Each scene shows the same named points in several views. A view is turned or mirrored, and shifted as a whole, has a little noise and may leave points out.

Scene 1
View 1
q_840: [-14   1   8  -5   3   5   4  -7   8 -12  -2  -5  -4  -1  -7  -6  -1  -2
  10  -8 -12  -9  -3  -4  -5  -6   3   0  -6  -4   5 -14 -16  -3  -2 -14
   0   9  -7  -8   1   1   5  -7]
q_73: [-23  13  18  -1  10   2  -1 -20  18 -12   5 -10  -7  -4 -10 -21  -7   4
  -9  -2 -25  -7  17  11 -11 -13   6   3  -5   6  -5 -19  -5   3  -9 -36
  17   5  16 -14  -7  12   1 -19]
q_443: [-14   1   7 -11   1   1   6  -1   9 -13  -9   3   2  -1  -2  -4   4  -5
   6  -6 -10  -6   0  -5  -3  -9   1  12 -11  -8  -1  -2 -10  -1  -1  -7
   0   7  -7   0  11   0  10  -4]
q_264: [ -4  -8  -4 -12   5   4   2   0  -5  -4  -1  -1   1  -9  -8  -6   0  -5
  18  -9  -3 -12 -13  -9  -1   2   1  -2  -6  -4  15 -11 -22  -7   1   3
  -9   9 -16   3   5  -3   0  11]
q_157: [-11  -7  -2  -5  13   4 -16  -4  -3   2   0   4   8 -16 -15 -24   4  -1
  -2  -3  -1  -3   5   8 -18  -2   0  11 -13  -8   0  -9   2  -2  -3  -4
   3  -3   5   8   5   1  -2   7]
q_790: [-12   2   2  -6  12  -3  -4  -4   0  -3   1   2   2 -12 -10 -23  -1  -7
   1  -6  -7  -5  12   8 -13   2   4   6  -6  -3   6  -8  -1  -4  -2 -12
   3   3   4   5   3   3  -5   2]
q_724: [ -6   4   3 -12  15   0  -2  -5   0  -1   8  -1   4 -17 -10 -21  -5  -5
  -2   2 -12 -13   4   9  -5  -1   0  -1  -8   3   9  -7  -9  -1  -4  -8
   2   4  10   6   1   9  -9  10]
q_375: [-11  -7  -3  -9   7  -1  -3   4  -3  -5  -9  11   9  -9  -6 -13   8  -9
   6  -9   2   0   5   0 -11   0   3  15 -11 -14   2   2   2  -7   2   4
  -4   1  -7  12  15  -5   4   6]
q_966: [-13   1   2  -6  11  -2  -5  -2   1  -6  -2   6   5 -11  -7 -21   2  -8
  -1  -5  -6  -3  12   7 -12  -1   3  12  -9  -8   1  -3   3  -4   0  -8
   3   1   3   8   8   0  -1   1]
q_170: [-17   6  16  -4  15   7  -8 -20  14  -6   9 -10  -3  -9 -14 -23  -5  10
 -16   5 -21 -11   8  11 -10 -14   0   1  -9   5  -4 -20 -10   7 -11 -27
  15   1  20  -9  -9  15   0  -8]
q_201: [-12   3  -1  -8  14  -8  -3   2  -1  -4   0  10   8 -14  -6 -26   1 -13
  -3  -6  -5  -1  18  12 -15   3   4  13  -7  -6   4   2   7  -7   1  -6
   2   2   5  14  10   2  -4   5]
q_540: [ -8  -5  -8  -8   1  -4   9  10  -6 -10 -11   8   3  -4  -1  -6   4 -19
  26 -20   2  -1   2  -7  -7   9   7   9  -3 -13  14   1  -6 -15   7   4
 -13  10 -25   8  15 -11   3   5]
q_497: [ -8  -1  -4  -7  11   0  -3  -1  -3  -1   3   0   1 -13 -11 -19  -1  -7
   9  -8  -5  -6   2   5 -11   4   3   0  -3  -4  13 -11  -8  -8   0  -5
  -2   6  -4   3   3   0  -7   6]
q_70: [-17  -7  -4  -1   1   1  -2   3  -2 -10 -12   5   1   0  -7  -9   7 -12
  19 -21   3   4   6  -4 -17   3   9  14  -5 -18   4  -8   0 -14   6  -5
  -4   5 -19   1  12 -11   6  -5]
q_280: [-20  -2   9   1  -2   8   1 -10  10 -13  -4 -10  -8   4  -8  -3  -1   2
  14 -15 -12  -5  -4  -8  -9  -9   6   2  -6  -5   1 -22 -17  -4  -3 -22
   2   8 -12 -18  -2  -2   8 -16]
View 2
q_375: [  7   3   7 -10   9   7  -3   3   0   8  -1  -4  10  -8  10  -6   8   1
   7   3  -4   5   4 -16   1   9   7   4  -3  10  -3   1  -5 -10  -6  -2
   8   9  10  -1   2   2   5  -9]
q_540: [  8   2   1 -22   3  -8   0  11  -8   7  -4  -3  -3  -5   2  -2   4  14
   2  14 -10  -1   4 -36  -1  14   7   0   3  10  -3  -6  -7  -3 -16 -15
   8  16   4  -2   5  -4   9 -10]
q_497: [  8  -8   6   2   6   1  -7  -2  -4  12   5 -10   5   3   1 -10   3   5
   4  11  -5   2   7  -8  -1   7  -5 -10   1  12  -6 -13  -4  -5  -7   0
   7   8 -11   2  -2   1   4  -1]
q_280: [  0   5   1  -7  -8 -10  -2 -11   1  17  11 -15 -14   2  -3   0  -3  19
  -5   9 -11  -7  -8   1  -6   5  -3  -4  -5  -7   8  -9  -5  20  -2   3
   3 -11  -9 -14   7   7  -8  -2]
q_201: [  8   3  11   3  14   2  -9  -5  -2   7   1  -7  11  -4   4 -17   5  -7
   2   0  -8   8  15 -13   1  -3  -2   2  -1  17 -13  -1  -6 -15  -5  13
  10  13   3   2  -6   9  11  -3]
q_170: [  4  -1  11  21  -2  -1 -14 -28   7  21  21 -20   4   1   2 -17  -3  -6
  -5   0 -10   2   4  24  -2  -8 -14 -10  -9  -1  -5  -8  -5   5  10  31
   6 -18 -17  -6  -3  13  -8   5]
q_157: [  6  -5  10   7  11  14  -6  -4   2   9   2 -12  13   0   9 -12   7  -3
   8   0   0   4   5   4   0   4  -1  -1  -2  12  -5  -4  -5 -10   3   7
   7   6   0   2  -3   7   1  -1]
q_724: [ 12  -9   9  11   5   1 -11 -12  -1  19  17 -10  10  -2   6 -15   1  -8
   3   9  -8   6   9  -3   0   4  -7 -14  -5  10 -11 -12  -5 -10  -3  13
   8  -1 -13   3  -3   0   1   0]
q_73: [  0   5   9  17  -3  -8 -10 -28   6  18  18 -21  -4   2  -2 -14  -5   0
  -9  -1 -12   1   5  20  -5 -13 -14  -5  -7  -1  -3  -6  -4  11   7  31
   4 -15 -15  -9  -3  19  -5   4]
q_264: [ 13 -12   2  -9   0   0  -4   4  -5  18  10  -5   1   0   6  -3   2  12
   7  19  -5  -1  -2 -18  -1  20   2 -15  -1   5   0 -17  -6  -1 -11 -12
   7   1 -11  -2   6 -10  -2  -7]
q_840: [  4  -2   4   0  -3  -5  -4 -11   0  18  14 -13  -5   1   1  -5  -1  12
  -1  11 -10  -3  -2   0  -4   5  -5  -8  -5  -1   2 -11  -5   9  -2   6
   5  -9 -12  -9   4   4  -5  -2]
q_443: [  7   8   5 -10  -3  -5  -6  -7   3  18  12  -6  -1 -12   8  -4   2   3
  -1   8 -13   2  -2 -15  -1   8   4   0  -9  -2  -1   0  -8   0  -5   6
   7  -7   4  -8   6   2  -1 -10]
q_70: [  1   9   3 -17   4  -5   1   4  -3   7  -6  -8  -5  -3  -1  -3   4  15
  -1   8 -10  -1   3 -20  -4   6   4   5   2   7   0  -1  -5   4 -10  -6
   5  11   6  -6   2   6   7  -7]
q_966: [  5   3   9   2   9   3  -7  -7  -1   9   5  -9   8  -4   6 -13   6  -3
   2   2  -7   5   8  -5   0   0  -2   1  -3  11  -7  -1  -5  -7  -2  11
   7   7   2  -1  -4   8   5  -4]
View 3
q_70: [  8  -8   1   6 -17  -8  -7  -4   4  11  -3   2  -6  -5   9   7   1 -16
   3  -7  -6  -9  -5   8   1  -4   4 -14  13  -1  -5  17   5   0   4  -1
   6  -3  10  -4  -6   0   2   7]
q_157: [  1 -21   8   9   1   2  -7  -9   4   5 -14   5  15  -1   2   3  -6  -2
   1  -5  -2 -11   1   0   4   0  -9 -14  -7   2   6  -2   2  13  -3   7
   4   1  -5  -1   6 -17   8   2]
q_497: [ -4 -12   2  11  -1   8   1  -3  10   7  -1   9   5  -1   8   7   0  -2
   2  -5  -6 -12   4   4   1  13  -6  -7  -2  -5   3  -4   3   6   1   1
   1   4  -1  -1   8  -4   8   1]
q_201: [  1 -18   3  10  -6   8 -10  -3   2  12 -13   6  17  -1  12  10   5  -3
   3  -7 -10 -17  -6   4   9  -4 -13 -10  -3  -3   1 -10  14  11  12  10
   8   0  -1   0   6 -11   0  -2]
q_840: [ -4  -2  13   2  -3   6   5 -13   7   7   2   1  -4  -4   0  -2   4  -3
   1   0  -6  -1  15  -3   6   6   4  -3   5   1   7   9   3   9   3  -9
 -13  10  -2   8   3   0   8  -4]
q_280: [ -2   3  16  -1  -5   1   7 -17   4   5   5  -4 -12  -6  -4  -5   3  -8
   0   1  -5   2  20  -3   6   2  10  -3  12   3   7  20   2   7   3 -15
 -17   9   2  10  -4   5   9  -4]
q_170: [ -9 -10  23   0  15  18   5 -23  -2   1 -10  -2  14   0  -6  -4   1   6
  -5   2  -3  -4  26 -12  16  -1 -11  -2  -9   7  20  -5  10  25   6  -2
 -22  13 -19  18   0 -12  14 -15]
q_790: [ -2 -13   5   7  -1  12  -2  -7   4   9  -7   6  11  -1   8   8   3  -1
   0  -5  -6 -14   5   1   7   4 -11  -7  -3  -1   5  -7  10  11   8   4
   0   4  -5   3   3  -9   7  -4]
q_966: [  1 -16   7   7  -6   5  -8  -7   2  10 -12   4  11  -2   7   5   2  -3
   2  -5  -8 -12   0   3   8  -4  -8 -11  -1   0   2  -3  11  12   7   7
   3   2  -2   3   4 -12   3  -1]
q_443: [ -3  -3  11   1 -13   3  -4 -11   5  12  -2   1  -2  -5   2  -7  10  -3
   3  -2 -16   3   6   0  11  -4   7  -4   7  -2  -2   8  11  11   9  -4
  -4   8   1  11  10  -2   2  -4]
q_540: [  2  -7  -6   9 -24  -5  -4   2  13  15   5   8  -8  -6  16   7   7 -12
  10  -7 -14  -7 -11  12  -1   6   7  -9  12  -9 -13   9   6  -4   6  -1
  12  -1  15  -6   8   5  -2  10]
q_375: [  3 -16   4   7 -15  -5 -13  -3   7  12 -10   6   7  -4   7   1   2  -6
   5  -7 -11  -7 -10   5   4  -3   1 -17   2  -5  -6   4   7   8   2   7
  13  -1   5  -2  11  -9   0   7]
q_724: [ -9 -12   7   7   3  15   1  -7  10   9  -5  10  14  -1   4   1   3   6
   2  -3 -10 -10   8  -1   7  12 -10  -3  -8  -5   8 -13   7  15   5   2
  -3   9  -8   5  15 -10   9  -5]
q_264: [ -8  -4   2   7 -10   0   3  -3  19   9   8  11  -5  -4   5  -4   2  -1
   6  -2 -10  -2   1   5  -3  21   9  -5   2 -10  -5   6  -4   2  -6  -7
   0   7   5  -3  19   1   7   7]
View 4
q_264: [  6   1   1  -8   1  -3  -4  -6   3  -2  -1  -1  -5 -18  -9 -10 -19   0
  -5   7  18  -8   8   9  -2  11  -2   4  -3  -4  -1   2 -10   2 -11  -7
   3 -14 -16   7  -2 -11  -5  -7]
q_170: [ -7   8  -9 -17   1 -22   6  12  -6  24  -5  17  19   7   5   7   8   9
 -11   6   6  19  23  19 -13   5  18   4 -13  14  21   5   8  12 -34  -9
  -9   6  11 -12  13  -1   2   7]
q_73: [ -6   4 -15 -10   3 -19   7  14  -6  23  -3  14  23  11   8   1  11  14
  -8   3   5  17  18  18  -9  -1  16   0 -12   9  24   1   9   7 -34  -3
  -8   8  15 -12  12  -5   3   6]
q_497: [  4   5   2  -8   5  -7  -7   6   3   7   3   7  -2  -8  -3  -6  -1  -1
 -13   6  13   0   8   9  -3   4   6   8  -9  -5   2   9  -5   5 -10  -3
  -7  -9   1   7   0  -9   0  -8]
q_280: [  2  -9 -17  -3   1  -4  10  -3  -4   4  -6   3  14   0  -4 -16  -5  16
   6  -2   7   2   7  16   0  -2   2  -7   0  -1  18  -9   0   3 -28  -2
   6   4  -2   1   2 -11  -9   3]
q_157: [  4   6   5 -16   4  -1 -10   5  -1   9   3  16  -3   1  -2  -2   8 -11
 -13   9   1   6  10   6  -8   8  20   8 -16   0   2   9  -4  11 -12 -11
 -13  -3   3  12   0   2  -2  -3]
q_790: [  2   8  -2 -11   7  -8  -9  12   1  10   4   8   2  -2   1  -5   7  -3
 -14   6   6   3  11   8  -7   2  12   9 -16  -3   7   9  -1   4 -13  -3
 -11  -5   5   4   2  -5   7  -7]
q_724: [ -1  15   1 -14   5 -16  -8  10   0  13   0   8   1  -8   2   3  -2  -1
 -18   9  13   5  19  12 -10   9  10  12 -15   2   6  11   0   6 -16  -7
  -8  -9   0  -3   7  -4   8  -6]
q_375: [ 10   4   0 -14   5  10 -17  -2  -3  -5   3   6  -8  -4  -3 -13   5 -12
  -9   2  -4  -5   9   4  -4   4  12   5 -20  -8   2   4  -5  -2  -9  -8
  -6  -9  -8  17  -9   1   5  -7]
q_840: [  2  -2 -10  -7   1  -8   4   0  -2   8  -3   5   9  -3  -2  -9  -6  10
  -2   3  10   3  10  15  -2   4   5   1  -5   0  12  -2   0   4 -23  -5
   1  -2  -3  -1   5  -9  -5   0]
q_540: [ 11  -3  -7   0   9  10 -12  -2   3 -13   5  -6  -6 -12  -4 -26  -5   0
  -2  -1   9 -17   0   5   4  -5  -6   0  -9 -18   2   1 -10 -11  -5   2
   2 -15  -9  15 -11 -14   3 -14]
q_201: [  5  12   0 -12  10  -1 -19  13  -1   6   8   9  -2  -1   6  -8  16 -10
 -17   4   0   0  13   5  -7   0  14  11 -24  -8   7  12  -1  -3  -8  -3
 -14 -10   5   9  -4  -1  13 -11]
q_966: [  4   8  -1 -13   6   0 -11   8  -2   5   4  10   1   1   3  -7  11  -7
 -12   4  -2   3  12   7  -6   1  14   7 -20  -4   8   7  -2   2 -14  -6
 -11  -5   3   8  -2  -1   7  -6]
q_443: [  7   4 -13 -12   2   1  -8  -4  -7  -4  -4   0   3  -4   0 -14  -2   2
  -2   0  -1  -3  15  12  -6   3   4   1 -17  -2  14  -3  -1  -6 -22  -7
   3  -7 -14   4  -3  -1   7   0]
View 5
q_443: [  3   9  10   2 -10   1  -1   0  -1  -2   0   4   5  -4  -5   1  -5  -7
  17   1   3   9  -7   0  -1   3 -14   7   1  -4  11   0   1   1   2   7
  -4   7  -7  -2   2   1  -1 -10]
q_966: [ 8 10  1  6  0 -1 -5  8 -5  6  1  8 -5 -6  3  5 -3 -1 14  5  3 -1  4  8
  3  6  7 10  8  9 13 -2  7  0  3  5 -5  6 -9  3 17  3  4  2]
q_157: [ 9  8 -6  3  0 -2 -9  7 -2  5 -1 18 -4 -3 11  3  0  3 10  5 -8  4  4 12
  7  8  8 11 10 19 15 -3 10 -2  4  5 -1  0 -6  0 18  3  5  3]
q_840: [ 13   3   7  -3  -7  -1  11   1  -3  -3  -5  19   4   0  -6 -10 -10 -16
   6   0  -3   5  -2  -4   2   3  -8   9  -3   4   6   1  -8   1   4   9
   7   5  -1  -5  11   2   7  -2]
q_170: [ 21  11  10   0   6  14  12  14  -5   0  -5  26  -4   4  -1 -16  -6 -25
   2  12   4  -2   6   4   9  34   2  20 -11  20  19  -4 -11   9   8  12
  10   6  -3 -13  26  11   3   1]
q_540: [ -1   0  -3   2 -15 -16  -7  -4  -4   5   0   1   3 -13  -3  12  -9   7
  17  -7  -1   6  -4  -4  -7 -29  -6   0  17 -10  -2   5   6  -9   1   4
  -9   7  -7  11   2  -7   4   0]
q_375: [  2   9  -2   6  -7  -5 -13   1  -1   4   2   3   0  -9   6  11   0   9
  18   0  -4   7  -2   8   2  -3   1   5  13   4  11   0  14  -5   3   4
  -9   3  -9   5   7  -2   2  -3]
q_790: [11  8 -2  3 -1  0 -2 10 -5  7  1 14 -6 -7  2  1 -8 -5  9  5  6 -4  7  3
  1  5  8 10  6 12  9  0  2 -2  6  6 -3  7 -7  1 22  1  3  6]
q_724: [ 13   5  -5  -4  -4   4  -6  13  -1   7  -1  19  -7  -9   5  -5 -15  -5
   7   4   9  -2   5  -1  -1  15   4   6   7  17   9  -4  -5  -4  13   8
   2   8  -6  -9  21   4  -6   2]
q_70: [  2   5   4   7  -6 -14   0  -5  -4   2  -2   4   3  -5  -5   9   3   1
  15  -2  -9   5  -2   4   2 -22  -1   7  10  -5   5   6  10  -1  -5   4
  -9   3  -6  14   7  -4  15   0]
q_201: [  7  11  -3   8   1   0 -11  10  -6  11   3   4  -9 -12   6   8  -6   4
  16   5  11  -5   7   8   3   4  12   7  12  10  13  -1  10  -3   5   4
 -11   9 -10   5  21   0   1   5]
q_73: [ 19  13  16   3   8  11  19  13  -9  -1  -5  21  -5   5  -7 -15  -4 -30
   3  12   6  -6   8   2   8  26   4  21 -14  11  16  -1 -11  11   4  11
   6   9  -2  -8  26   9   9   1]
q_280: [ 12   3  15   0  -7  -3  19  -4  -4  -7  -7  18   8   3 -13 -10  -3 -22
   5  -1  -9   7  -6  -4   4  -5 -14  13  -8  -4   6   5  -8   7  -2   9
   6   3   1  -2   7   1  14  -4]
q_264: [  7  -4  -8  -9 -16 -10  -3  -1   4   0  -2  19   5  -8   2  -2 -15   1
   7  -7  -6  10  -6  -9  -6 -12 -13   0  13   3  -1   0  -4 -10   8   6
   6   1  -3  -4   4  -4  -2  -2]
View 6
q_790: [ -4  -3  10  -6  -1  -4   7   4  -5   6  -4  -7  -8   8  10 -10   1   0
   1   0   7   7   1  -2  -4   0   7   6  -1  -7   1   1   1   3   5   9
  -6  -1   6  -5   5  -4  10   3]
q_280: [ 16   0   1  -3   2  -5  13  18  -6   0  -8 -15  -3   1   2  -7   1  10
   1   1  -3   2  -2 -21  13  -4   8 -10  -3  13 -15  -5  -1 -13  -1   5
   4   2 -13   7  14  15 -10 -10]
q_724: [ -8   4   9  -4   1  -2   0   8   1   9  -5  -4  -6   2  14 -15   5  -6
   2  -3   3   2   4  -3 -12   1   7   5   2  -3  -3   8   5  -3   7   6
   1   5  10 -13   4  -1  15   6]
q_264: [  1   2   1  -7   7  -7   2  12   2  -8 -11  -7  -1  -6   7   9  11  -3
  -2  -9  -2  -9   6  -5   4  -1  -3   5   3  -2 -12  -6 -11 -16   7  21
   6   8   7 -11   3  12  -6   7]
q_70: [  6 -12   3  -8  -1  -9  18   5 -13 -10  -7 -12  -8   7  -2  15   2   9
  -1  -1   5   0  -5   0  15  -4   1   7  -3  -4   0 -14 -16   0   1  25
  -7  -8   1   6   6   5  -8  -1]
q_170: [  1   8  10   2  -2   0   4  13  -3  20   1  -3 -11   8  10 -33  -3  -1
   2   3   1  15  -5 -15 -12   5  19 -11  -4  10  -8  17  16  -1   1 -18
   0   1  -7  -1  13   4  19  -8]
q_497: [ -3  -3  10  -5   3  -4   7   9   0  -2  -9  -8  -6   5   7  -3   4   0
  -1  -3   6   2   6  -1  -1   0   3   7   1  -9  -4  -1  -3  -8   6  12
  -8   3  10 -10   3   2   3   6]
q_73: [  7   3   8   1  -3   0  11  13  -6  18  -1 -11 -11  10  10 -35  -7   5
   3   7   3  17  -6 -19  -3   1  20 -14  -5   9  -6   9  17   1   0 -14
  -2   0 -11   4  15   2  13 -10]
q_375: [ -3  -8   3 -10  -1  -9  11  -1 -12  -2  -1   0  -8   4   4  16   9   0
  -1  -9   3  -1  -6   6   1   0  -2  10  -2  -4   3  -5 -16   9   4  21
   0  -7   6   0   5   2   4   4]
q_540: [  3 -12  -2 -11   1  -6  11   4  -8 -12 -10 -14  -2  -2   8  17   7   5
  -1  -7   4  -7   3   2  14 -11  -3  13   1  -8  -1 -21 -18  -2   7  40
   0   0  10  -3   3   2 -12   7]
q_157: [ -6   0  10  -5   2  -9  10   2  -7   3  -2   3 -12  10   2   3   5  -3
  -1  -3   5   5  -5   5  -7  10   3   5  -2  -6   2   7  -6   2   3   2
  -9  -5   4  -5   5   3  14   3]
q_966: [ -4  -5   8  -7  -2  -4  10   2 -11   5   0  -2 -10   8   8  -3   3   1
   0  -3   6   5  -5   3  -3   0   7   6  -2  -4   4   0  -5   8   4  10
  -5  -5   4  -2   5  -3  11   3]
q_443: [  5  -4  -4  -7  -1  -4   8   6 -13   5  -1  -5  -4  -3  10   2   8   2
   2  -7  -4  -3  -8  -8   4  -7   6   0  -2  12  -4  -5  -8   5   5  21
  13   0  -3   5  10   5  -2  -1]

In a view up to two points have been moved. Name them for each view, in the order of its rows, or write none.
view 1: q_840, q_73
view 2: q_70
view 3: q_443
view 4: q_540
view 5: none
view 6: none
